Each scene shows the same named points in several views. A view is turned or mirrored, shifted and resized as a whole, has a little noise and may leave points out.
(in the rows, 128 means zero)

Scene 1
View 1
z_785: [101 140 133 123 132 124 115 116 167 156 156 120 148 117 145 154 140 134
 142  86 115 132]
z_555: [130 162 124 144 165 139 109 121 136 151 120  81 117  95 165 136 131 148
 124 105  98 115]
z_169: [130 128  81 144 112 122 156 124 125 142 111 122 142 142 146  87 137 133
 103 111 123 153]
z_832: [112 137 120 133 127 137 127 123 144 151 137 117 141 118 151 128 130 127
 125 101 111 137]
z_686: [110 156 127 116 128 127 120 118 164 138 143 118 150 120 157 152 138 139
 134 105 116 128]
z_54: [110 161  95 139 122  95 145 126 136 100 124 135 159 155 169 125 147 131
  85 138 127 144]
z_551: [ 87 129 153 141 127 144 122 133 141 166 156 131 143 110 155 150 118 107
 129  87 100 136]
z_624: [118 140 123 109 121 147 108 114 167 134 148 130 148 106 147 142 140 129
 133 114 114 132]
z_134: [166 146 109 137 149 189 106 118 123 150 101  79 102  70 159  95 123 141
 120 123  88 119]
z_74: [108 125 131  99 107 149 114 111 184 170 160 127 152 109 129 147 137 136
 165  78 117 136]
z_476: [121 142 137 109 119 165 110 118 164 158 145 113 137  96 149 141 125 131
 149  99 105 126]
z_481: [104 153 137 150 160 127 103 125 134 117 143 122 138 103 171 152 137 116
  95 130  99 126]
z_691: [128 145 130 133 123 175 119 131 129 144 126 114 127  94 166 118 113 117
 117 122  92 129]
z_431: [110 160 130 114 106 143 133 130 151 130 138 131 152 126 169 138 124 123
 123 121 111 131]
z_895: [130 152 134 135 118 185 130 139 115 142 117 113 125  97 177 110 104 111
 109 130  88 127]
z_205: [121 146 118 134 134 138 121 123 142 143 130 112 137 112 156 129 132 133
 121 110 109 131]
z_626: [116 160 115 125  96 142 155 139 130 131 119 126 150 141 174 114 117 124
 111 122 112 139]
z_489: [119 175 144 122 145 155 111 129 148 143 131  96 130  95 176 153 120 137
 133 113  95 111]
z_208: [113 141 131 131 118 155 131 132 137 154 135 119 137 112 160 125 118 120
 125 104 102 134]
z_340: [135 152 106 155 175 122 110 114 131 145 115  81 117 102 155 125 143 153
 112 104 104 123]
z_99: [108 173 130 116 153 117  95 112 168  95 150 125 153 109 169 173 152 134
 108 139 113 119]
z_327: [ 86 106 116 120  82 126 142 122 156 136 164 178 174 147 136 127 139  99
 114 107 129 165]
z_913: [121 164 123 108 115 146 121 123 159 127 134 120 149 116 165 138 130 135
 127 125 111 127]
z_68: [113 158 131 124 134 140 115 123 151 129 138 117 143 108 166 147 132 130
 121 118 106 125]
z_418: [120 156 111 149 164 111 119 119 139 144 123  92 130 117 157 137 142 149
 117 101 110 123]
z_755: [131 149 130 111 119 173 116 123 155 156 133 105 133  94 156 130 120 135
 145 104  99 124]
View 2
z_134: [ 42 112 122 118 181 170 131 128 143 101  97  71  66 142  96 108 194 150
 109 116  88 101]
z_913: [123  99 102 162 131 128 124 149 131 128  96  92  79 120 105 109 104 128
  97 117 102 133]
z_755: [112  89 125 166 152 156 131 121 130 127  87  94  82 139 113  86 141 122
 101 119 107 112]
z_481: [ 87 138 111 167 185 140 122 149 135 131 111 125  75  99  99 146  97 133
 103 121 122 180]
z_431: [134  96  98 164 130 122 127 141 147 148  94 102  84 124 109 118  93 126
 108 123 115 144]
z_895: [ 80 110 105 127 162 137 135 109 169 152  86 101  81 131  93 117 147 159
 127 125 129 116]
z_68: [112 113 110 167 153 138 121 144 131 129  99 107  77 113 107 117 108 123
 101 116 106 152]
z_327: [169  63 101 208 144 123 150 176 157 173 111  99 102 189 108 167  52 109
 111 153 142 141]
z_74: [162  63 140 217 148 166 135 140 111 130  91 100  92 167 133  89 107  83
  86 131 107 123]
z_785: [145  91 129 199 160 163 124 145 122 125  98 113  85 139 132 116 102  86
  94 123 105 166]
z_624: [124  93 120 191 151 141 132 160 116 125 105  96  82 137 108 112  97 115
  89 127 111 129]
z_832: [123  91 114 169 162 155 130 144 149 133  98 100  84 149 118 134 121 109
 110 126 106 151]
z_489: [101 121 119 156 159 151 115 115 127 122  88 115  73  95 115  86 132 124
  99 107 103 150]
z_169: [122  77  84 131 145 145 135 177 188 135 109  63  83 184 109 182 126 116
 125 134  88 151]
z_555: [ 83 120 123 142 179 172 114 132 136 103  97 101  67 112 118 116 156 112
 105 110  81 166]
z_691: [ 94 103 116 152 168 148 135 120 150 144  92 105  85 139 103 115 136 140
 116 125 126 123]
z_205: [109 100 111 159 161 151 125 149 145 125 101  96  78 137 113 132 124 116
 105 122 100 151]
z_626: [132  89  79 131 123 120 129 143 181 156  93  86  84 139 105 141 108 135
 127 125 109 144]
z_208: [118  93 112 160 159 151 132 124 157 146  90 106  87 146 113 119 125 122
 116 128 117 138]
z_418: [102 115 112 147 172 167 111 156 145 106 104  97  70 121 122 144 134  96
 104 111  76 190]
z_476: [121  89 130 186 157 159 131 125 119 127  90 102  84 139 119  88 126 113
  94 122 111 120]
View 3
z_68: [134 107 105 150 122 158 118 150 108 149 117 143 150 109 152 122 127 138
 115  87 137 124]
z_624: [139 111 114 136 106 150 139 149 115 137 117 131 130  90 155 111 146 133
 103  96 138 137]
z_169: [150 120 114 101 166 156 120 118 137 115  92 107 121 140 129 100  88 165
  81 127 131  96]
z_481: [117 113  84 128 128 156 111 149 104 164 112 146 176 122 158 139 133 161
 131  82 160 121]
z_555: [124  71 108 135 130 199 111 165 100 150 109 141 175 125 131 116 116 153
 127  84 103 124]
z_895: [131  74  90 131 179 153 113 130 100 159 105 160 132 115 107 118  93 133
 102  65 148 145]
z_418: [130  98 112 130 123 189 112 157 113 138 106 124 175 137 148 118 116 166
 123 106 108 101]
z_691: [132  78  98 127 159 156 124 139 102 150 106 151 134 112 115 117 110 135
 106  76 142 148]
z_134: [132  37 107 100 166 205 117 136  96 168  98 149 145 100  91  91 113 156
  99  61  99 144]
z_340: [124  79 109 110 132 207 109 155 108 148 101 128 181 132 135 110 118 175
 122  98  99 109]
z_99: [132 133  99 147  95 158 108 136 109 173 124 143 172  92 185 126 155 153
 117  86 150 102]
z_551: [120 104  98 142 130 134 146 179 106 112 114 137 138 136 141 143 120 128
 132 103 158 163]
z_626: [151 119 105 153 164 137 108 118 123 133 106 138 122 126 136 119  83 129
  91  99 146 105]
z_54: [148 159 101 132 142 141  95 105 134 143 105 120 148 131 169 119 103 164
  94 116 154  66]
z_686: [141 115 117 157 107 157 125 158 116 131 120 133 144 108 162 119 131 134
 112 104 128 120]
z_431: [146 120 107 160 133 137 120 137 115 136 117 142 128 107 151 123 113 122
 101  94 148 120]
z_913: [148 109 114 157 124 153 118 134 113 147 118 142 132  94 151 112 122 127
  97  88 133 118]
z_476: [138  83 120 148 117 160 144 166 105 128 120 137 124  95 136 112 135 118
 108  90 124 157]
z_327: [144 164 109 119 128  92 153 137 138  96 110 108  95 121 165 125 125 135
  88 135 187 134]
z_205: [134  99 111 130 134 163 124 149 113 135 108 131 146 119 139 115 118 146
 109  99 129 122]
z_785: [134 111 120 149  98 154 144 178 113 110 118 124 142 118 160 126 137 133
 122 115 127 137]
z_74: [144 100 135 153  94 145 165 181 116  93 121 120 111  96 151 111 146 113
 105 116 122 162]
View 4
z_208: [ 95 115 148 126 120 139 143 104 133 134 146 138 110 141 129 118 128 133
 131 125  99 116]
z_913: [124 118 126 117 111 128 149 107 134 129 119 120 108 131 130 119 120 131
 121 115  89 135]
z_418: [124 118 130 144 141 104 162  92 120 117 158 158 123 135 128  99 122 147
 113  95  96 127]
z_99: [170 108 122 129 111 107 139 116 118 116 103 147 110 126 142 121 113 132
 122  88  95 130]
z_626: [ 95 136 135 111 140 136 142  97 139 143 119 129  91 121 137 102 135 117
 109 128 105 122]
z_691: [ 93 106 147 111 127 141 133  96 115 123 149 128 105 145 121 129 115 128
 136 116 107 123]
z_895: [ 82 111 148  96 137 142 131  89 111 121 147 126  90 142 120 132 119 122
 135 120 119 119]
z_476: [109 107 139 132  95 140 155 115 139 132 143 123 128 148 123 124 118 143
 134 126  79 131]
z_54: [132 141 124 132 154 122 135 101 128 144  98 150  98 109 158  78 130 111
  92  98 101 126]
z_340: [118 111 132 142 150 106 159  84 103 108 172 155 127 141 119 101 109 147
 116  84  98 134]
z_327: [110 129 157 157 105 166 116 134 153 175  96 148 122 129 169  89 137 105
 117 131  80 107]
z_74: [111 108 143 153  75 146 161 130 157 145 143 127 144 151 130 115 124 148
 133 135  62 126]
z_551: [106 106 160 143 103 135 140 117 143 136 146 165 118 149 140 129 137 139
 145 129 103  96]
z_686: [130 117 129 137 106 119 158 114 142 130 127 139 120 135 133 113 125 143
 122 116  85 127]
z_832: [107 118 144 140 122 133 147 106 133 136 144 146 121 139 135 106 125 134
 123 117  91 121]
z_555: [116 105 133 127 135 106 162  88 112 105 170 148 120 145 112 119 114 151
 128  98 101 130]
z_134: [ 80  99 139 107 145 137 144  77  86 105 183 112 118 152  96 124  91 136
 131  97 101 148]
z_624: [128 107 138 136  98 137 143 119 132 134 125 129 125 141 134 115 115 132
 127 112  80 133]
z_755: [ 99 106 138 119 104 138 154 105 131 124 152 117 119 148 114 130 116 143
 134 125  87 133]
z_205: [111 114 138 133 127 127 148 100 123 128 143 141 118 139 129 108 118 135
 120 109  94 127]
z_481: [143 105 141 130 127 111 129 106 110 114 128 166 105 135 141 124 120 130
 132  93 114 111]
z_169: [ 84 138 140 143 161 146 137  92 123 152 140 137 118 124 143  69 123 114
  96 110  90 131]
z_489: [124 107 130 112 111 110 161  99 127 107 147 136 106 143 115 139 122 151
 137 113 103 125]
z_785: [127 111 140 155  98 123 159 121 147 135 140 152 133 144 136 111 130 149
 128 119  80 117]
View 5
z_431: [142 151 111 130 165 158 118 142 136 111 119 155 156  64  96 129  82 158
 158 164 132 108]
z_626: [142 202  91 123 175 130 122 127 136 112 128 153 154  44 103 110  74 180
 174 156 103  85]
z_686: [137 120 136 144 163 176 101 148 143  94 144 143 150 102 115 132  76 153
 139 171 156  97]
z_99: [109  86 131 152 167 170  71 123 100 130 128 172  87 116  99 115  93 117
 138 186 142 110]
z_208: [147 152 104 119 166 126 129 136 160 105 154 136 194  83 122 132  95 150
 141 139 126 106]
z_489: [116  93 111 135 148 150 141 119 105 128 181 113 168  85 122 121  81 147
 123 144 172 126]
z_205: [132 142 110 132 171 136  99 127 150 107 170 136 160  98 138 118  90 153
 136 153 135  90]
z_555: [108 109 111 134 164 126 116 106 124 118 224 100 160 113 157  98  80 150
 112 135 162  89]
z_327: [185 194 135 124 189 150  73 185 212  68  58 205 168  98  79 166 111 133
 170 178  78  84]
z_895: [131 159  60 105 163  90 142  98 122 148 168 137 197  45 135 115 111 152
 144 124 110 132]
z_624: [144 112 124 141 167 166  85 147 157 103 135 164 164  97 137 152 103 145
 137 179 148 123]
z_551: [157 126 136 110 160 127 140 159 172  91 138 129 205 123  81 149  99 113
 126 122 130 103]
z_74: [173 116 146 142 163 194 105 185 202  63 134 145 217 108 142 183  91 159
 132 175 176 116]
z_340: [103 126 112 137 177 117  87 100 139 114 236 107 136 131 173  87  83 150
 111 143 150  60]
z_832: [143 152 119 128 173 137 105 140 168  94 159 137 174 103 129 130  88 149
 137 151 131  84]
z_476: [150 108 115 134 156 163 121 147 160 100 160 134 207  89 146 158  98 154
 130 157 169 135]
z_418: [112 132 131 139 175 136  95 118 142 100 207 111 131 130 140  92  71 151
 123 151 148  57]
z_785: [147 114 155 139 164 171 107 165 173  75 149 133 173 131 111 147  83 138
 128 163 162  88]
z_134: [112 129  47 120 171  91 107  76 134 147 244 116 199  66 229 110 117 172
 114 134 144 128]
z_481: [111 105 121 125 168 116  97 114 111 133 155 147 120 129  89 106 103 100
 126 142 118  98]
z_913: [133 131 106 139 165 167 104 131 127 116 137 155 152  65 125 130  85 167
 152 176 147 118]
z_68: [126 117 118 136 163 151 109 128 125 117 151 143 146  95 117 124  87 139
 137 162 143 108]
z_54: [122 198 118 141 190 140  61 120 131 107 122 176  77  85  93  84  72 158
 176 184  86  44]
z_755: [144 120  99 131 158 152 125 134 153 108 171 130 209  70 157 149  96 166
 129 153 164 134]
z_169: [146 229  95 126 199 113  70 123 192  89 163 154 147  82 157 103  82 185
 163 162  87  41]

Which points are out of place in each view (at most two, in the order of its rows)? Write none if all are in place.
view 1 => z_99
view 2 => z_691
view 3 => none
view 4 => z_476
view 5 => none

Scene 2
View 1
z_41: [ 86 167 169 173 123 134 158 117 185 130 141 152 154 146 122  70 144  88
  90 112 121 155]
z_585: [142 143 139 137 112 137 135 140 140 106  99 146 103 139 151 144 108 130
 100 117 159  93]
z_39: [160 121 154 122 130 181 123 137 104 156 104 122 110 150 109 171 123 119
  91 123 160  96]
z_614: [115 170 159 149 102  86 157 141 187  83 107 166 128 140 169 105 112 102
 117 108 156 131]
z_542: [ 82 136 123 170 108 121 128 112 199  77 119 152  93 132 139 102 106 125
  91 117 164  76]
z_119: [ 76 128 107 155 116 115 162  68 181 139 137 162 142 138 125  55 121 121
  83  94  95 158]
z_13: [116 142 150 137 123 135 154 115 152 145 119 150 134 145 123 109 129  96
  98 107 138 141]
z_584: [140 133 131 132 120 144 147 113 131 146 112 144 132 143 134 120 118 130
  88 110 119 136]
z_931: [116 105 117 141 114 104 138  72 162 132 127 135 149 147 129  91 106 145
  82 108  93 156]
z_167: [110 132 115 164 126 175 136  92 139 150 133 136 132 140 114  89 126 149
  58 114  91 125]
z_911: [ 71 134 132 183 130 186 126  96 171 136 145 132 118 140  93  86 136 122
  60 122 125  98]
z_737: [ 95 135 112 153 106 100 152  94 186 102 120 161 122 135 149  80 105 132
  93 102 122 128]
z_661: [132 126 111 125 121 159 149 112 123 149 105 153 107 138 129 127 114 132
  86 105 136 113]
z_6: [140 136 136 138 117 126 150 107 139 141 118 142 152 145 141 103 116 137
  86 109  96 160]
z_416: [111 154 126 145 120 165 154 126 145 135 112 163 107 133 134 113 123 112
  89 106 149 105]
z_546: [134 157 142 158 110 116 146 119 156 111 119 145 153 142 160  93 112 145
  85 116  97 150]
z_508: [109 121 109 151 125 189 128 104 134 143 120 137  98 136 110 119 120 141
  68 115 132  85]
z_717: [ 95 115 128 162 122 150 122  92 167 126 132 129 117 142 107 103 118 130
  75 119 128 105]
z_812: [130 122 144 109 126 138 160 110 131 170 112 151 127 148 111 129 131  84
 108  99 150 147]
z_951: [127 148 144 139 114 132 146 134 151 117 106 153 115 140 144 125 118 113
 102 111 155 112]
View 2
z_717: [113 104  99  74 173 118 167  92 161  83 133  91 132 132 105 124  89 149
 157 131  79 142]
z_812: [165  87 128  59 172  93 148  98  96 116 132  42 110  82 104  93  20 135
  76 105 114 124]
z_13: [147  97 102  71 158  99 141  80 115 113 139  58 103 119 120 124  75 127
  89 114 114 137]
z_416: [108 110  90  67 160 108 131  82 134 128 168  61 146  94 104 131  95 139
  95  92  97 152]
z_119: [168 104  79 126 165  90 154 102 146 125 137  85  69 135 109 104 121 145
 151 162 138  87]
z_931: [176  83  97 110 176 111 165 139 137 112 120 103  76 123 122 122 107 148
 148 180 104 129]
z_508: [ 97  95  93  62 196 112 142  97 164 104 147  85 176  88  90 122  82 169
 140 111  48 148]
z_737: [129 120  84 107 138 121 159 118 147 127 161  92  94 132 119 142 142 133
 139 144 128 151]
z_661: [130  90 101  71 184 110 137 124 128 133 153  75 150  66 100 122  76 157
 100 116  77 156]
z_585: [108 105 109  48 150 138 149 125 119 123 166  76 147  89 122 165  93 132
  81 105  80 215]
z_546: [160  81  77 102 162 110 127 104 124 129 135  94  84 130 146 167 141 131
 100 157  99 168]
z_614: [125 131  96  79 100 133 155 100 109 130 172  66  76 144 144 175 132  96
  77 112 155 194]
z_39: [124  71 128  17 195 119 140  99 110  92 130  63 171  68 112 137  24 146
  72  94  36 196]
z_911: [ 95 109  78  74 181  99 148  39 179  75 131  85 145 151  96 114  98 155
 168 115  71 113]
z_584: [155  77 100  77 181 105 132 111 117 126 137  76 118  91 121 134  85 145
  92 135  84 155]
z_542: [ 70 150  97  70 119 146 184 109 167 100 180  90 130 144 110 152 127 127
 154 109 113 183]
z_41: [140 106  73  89 145  89 130  23 130  97 130  63  74 176 133 135 116 115
 106 117 135 115]
z_6: [176  68  90  97 179  97 128 111 115 125 122  86  89 108 133 141 104 141
  95 157  92 146]
z_951: [119 108 104  61 143 123 145 102 117 123 161  66 123 105 123 151  95 125
  84 103 106 184]
z_167: [138  75  72  95 205  92 125  82 161 109 127  96 133 111 108 120 110 169
 144 143  58 118]
View 3
z_39: [101 177  90 141  92 117  83  39 145 139 188 132 143 126  82 171 149 166
 109  98 115 230]
z_542: [ 94  85 156  58  89 122 169 109 166 142 132 139 137 117  58 126  70  86
  89 168 147 161]
z_416: [ 77 149 103 115 103 110 152 112 148 145 145 146 133 123 103 105 120 148
 110 144 123 184]
z_585: [ 99 149  99 116  76  93 118  64 150 134 142 162 148 117  84 137  89 121
 104 125 160 189]
z_951: [ 97 145 106 110  83  93 135  88 154 124 130 158 146 137  82 113  97 143
 115 137 142 170]
z_546: [ 92 124 111 108  98 124 134 127 213  90 110 207 141 152 107 111 121 141
 161 128 185 147]
z_508: [ 75 133 125 106 132 160 142 100 167 161 184 139 133  97 108 140 153 131
 106 129 128 222]
z_584: [ 92 153 108 121 114 123 127  87 184 113 144 175 155 136 107 107 142 168
 144 113 149 185]
z_167: [ 70 123 127 108 146 174 146 139 207 130 161 168 130 120 124 125 178 153
 150 128 142 196]
z_661: [ 86 158 109 119 121 125 137  73 164 138 158 162 156 107 112 102 139 153
 121 115 142 209]
z_6: [ 94 141 114 117 116 131 126 104 209  90 129 198 155 151 110  99 150 173
 169 109 164 168]
z_13: [ 92 143 116 110 103 112 139 102 175 107 134 154 144 163  82  97 136 181
 139 132 113 161]
z_931: [106 105 162  79 140 155 146  90 232  83 133 192 175 149  88  80 152 165
 175 112 165 161]
z_119: [ 83 100 158  74 149 153 185 138 219  98 122 180 159 151  99  47 154 175
 167 143 138 144]
z_737: [ 90 101 144  76 114 126 171 123 196 113 113 180 153 134  90  83 102 126
 134 149 167 149]
z_41: [ 78 114 122  95  96 122 156 170 194  93 112 151 115 192  73 104 137 183
 153 164 102 121]
z_812: [ 99 170 115 122 114 103 131  61 158 108 150 140 167 157  82  75 150 210
 141 114  97 185]
View 4
z_584: [125  88 116  97  86 105 145 130 105 137 121 129 107 124 138 146 112 138
 135 151 192 133]
z_41: [136 118 142 153  91 114 164 120 123 126  76 160  58 183 128 107 107 129
 148 133 133 144]
z_416: [152  92 127 115  65 137 133 112 115 153 131 158 107 132 157 118 115 160
 135 131 178 151]
z_717: [179 100 128 136  62 118 149 107  80 140 151 112  88 148 120 132 109 140
 142 151 155 120]
z_614: [143 109 143 120  73 113 121 127 121 151  37 138 154 155 131  82 117 146
 182 128 145 159]
z_931: [145 111 130  92 106  81 155 111  86 123 108  78  80 132 103 147 116 115
 158 171 156 134]
z_546: [126 109 150 103 102  90 139 127 114 139  73 126 113 135 113 126 135 125
 139 153 162 111]
z_812: [114  79  84 105  75 116 158 138 106 125 122 140  90 142 162 141  75 144
 159 140 197 182]
z_951: [143  90 122 115  62 121 128 129 110 151 102 140 140 135 146 111 110 155
 153 132 177 145]
z_911: [188 107 139 159  59 134 158  96  90 141 167 139  52 163 128 128 114 145
 120 143 143 113]
z_119: [154 123 140  95 114  99 160  90 105 118  99 103  41 140 116 134 120 119
 155 161 135 163]
z_508: [175  85 121 121  55 135 141 104  88 153 186 132  97 123 143 143 118 157
 115 145 186 118]
z_661: [143  83 112  92  72 121 136 117 103 147 149 130 114 110 153 144 113 155
 133 146 199 145]
z_13: [127  94 112 122  77 115 153 130 112 131 106 144  89 151 143 125  95 140
 151 138 173 155]
z_167: [153 102 139 114  93 110 156 105  98 135 157 129  60 130 123 153 129 135
 107 157 171 106]
z_6: [112  99 127  95 105  88 152 131 108 128  96 121  95 129 123 146 120 123
 135 157 182 126]
z_39: [124  56  83 131  37 125 145 160  87 147 171 148 144 130 161 149  83 161
 126 137 228 115]
z_542: [210 108 149 137  43 136 117  94  90 166 114 113 140 149 126  87 124 158
 170 136 131 138]
z_585: [149  78 121 114  44 128 116 136 101 166 123 142 174 120 151 115 116 166
 143 132 195 122]
View 5
z_542: [133 107 111 170 149 153 145 149 109 101 194 106 111 116 208  93 169 100
 101 130 155 123]
z_717: [142 103 126 146 142 154 120 130 118 123 135 106 133 138 140  89 151 115
 120 164 153 147]
z_6: [148 118 171 112 125 126 156  93 146 157 121  92 171 121 108 124 145 127
 121 161 161 121]
z_167: [131 104 128 105 143 128 129 133 138 123 125 101 147 146  82 107 127 122
 125 156 132 161]
z_737: [135 113 144 124 131 127 151 122 152 148 181  99 133 126 170  95 163 110
  99 137 152 117]
z_508: [122  83 110 154 161 144 121 140 103  89 121  94 134 136 109 113 129 118
 147 161 117 141]
z_41: [131 103 167 109  98 140 158 128 148 145 154 150 141  92 150 113 118 140
  95 109 201 176]
z_812: [123  57 181 162 112 150 139  80 126 147  94 113 153  96 142 120 118 152
 164 165 168 113]
z_584: [135 100 162 135 133 133 151  97 129 134 115  92 164 115 118 131 137 129
 140 161 149 111]
z_13: [129  85 169 142 114 145 152 103 131 141 125 118 150  99 147 121 125 139
 134 144 174 133]
z_931: [155 120 158 109 129 133 125 100 162 178 135  94 150 149 126  79 165 116
 106 180 155 126]
z_546: [155 145 163 109 131 119 175 102 146 149 151  87 172 117 128 133 165 110
  95 144 168 112]
z_911: [125  90 107 129 138 153 114 164 116 100 141 133 117 134 121  89 119 125
 116 138 153 195]
z_951: [131  97 156 165 134 143 165 108 111 114 144  98 152  93 169 135 143 125
 133 140 162 103]
z_585: [136 106 142 182 152 145 169 111  92  95 139  82 158  97 164 147 157 113
 137 150 152  86]
z_119: [131  93 160  92 112 122 129 113 187 185 160 115 131 140 137  68 140 130
 105 148 152 146]
z_614: [140 120 173 153 116 136 191 104 133 139 185 109 149  78 213 131 162 120
  98 112 193  95]
z_661: [121  78 144 156 147 133 142 106 119 115 118  83 151 119 122 127 132 127
 158 165 126 102]
View 6
z_119: [ 64 142  82 136 109 182 112 173  78  84  99 153 135 180 130 172 119 187
 143 107 167 172]
z_584: [ 98 144 128 124  94 137 102 120 104 104 108 169 127 159 131 152 144 115
 139 118 118 136]
z_416: [ 90 146 123 128 126 141  87 115 107 128  93 128 136 158 122 133 168 116
 117 154 124 127]
z_812: [ 87 139 140 103  83 112  79 119 123  95 123 136 114 196 140 171 132 132
 143 127 115 101]
z_614: [116 180 118  87 112 217 117 146 126 175  79 104 174 165 109 151 139 160
 119 118 141  82]
z_911: [ 81  98  48 152 123 127  81 165  49 133  81 144 104 162  96 130 162 132
 126 170 129 160]
z_167: [ 88 120  82 156 105 142 102 142  63  96  91 192 114 142 118 141 152 119
 137 129 126 179]
z_39: [131 125 143 103  84  67  91 102 104 139 114 172 101 161 127 127 161  58
 131 144  82  92]
z_661: [100 149 140 124 117 116 111 115  99 107 109 163 127 159 144 132 158  97
 125 134 127 137]
z_951: [113 159 130 102 112 155 109 125 111 151  94 132 145 161 123 137 154 118
 121 135 123 101]
z_737: [ 98 163  94 119 130 192 133 167  83 134  84 142 155 162 126 140 141 158
 121 118 163 143]
z_13: [ 92 140 113 112  91 150  83 132 111 122 102 136 129 176 117 165 138 142
 137 127 121 113]
z_717: [102 119  77 128 117 126 114 171  58 135  90 156 112 173 117 129 147 124
 128 143 139 141]
z_508: [ 98 122 104 143 131  97 106 134  63 120  97 166 109 155 129 113 174  86
 118 159 126 155]
z_6: [106 149 114 119  75 172 116 133 100 101 102 187 136 150 124 165 126 134
 148  89 124 142]
z_931: [ 99 147  92 115  92 162 142 179  69  97 103 187 131 175 137 159 113 154
 147  84 156 154]
z_41: [ 76 126  64 129  89 201  62 151 103 134  82 120 135 164  81 177 132 182
 140 135 120 126]
z_546: [114 158 102 120  88 206 125 138  99 129  87 178 155 135 110 154 133 140
 137  93 129 138]

Which points are out of place in each view (at most two, in the order of its rows)? Write none if all are in place.
view 1 => z_119, z_737
view 2 => z_812
view 3 => z_931
view 4 => z_585
view 5 => z_717, z_546
view 6 => z_584
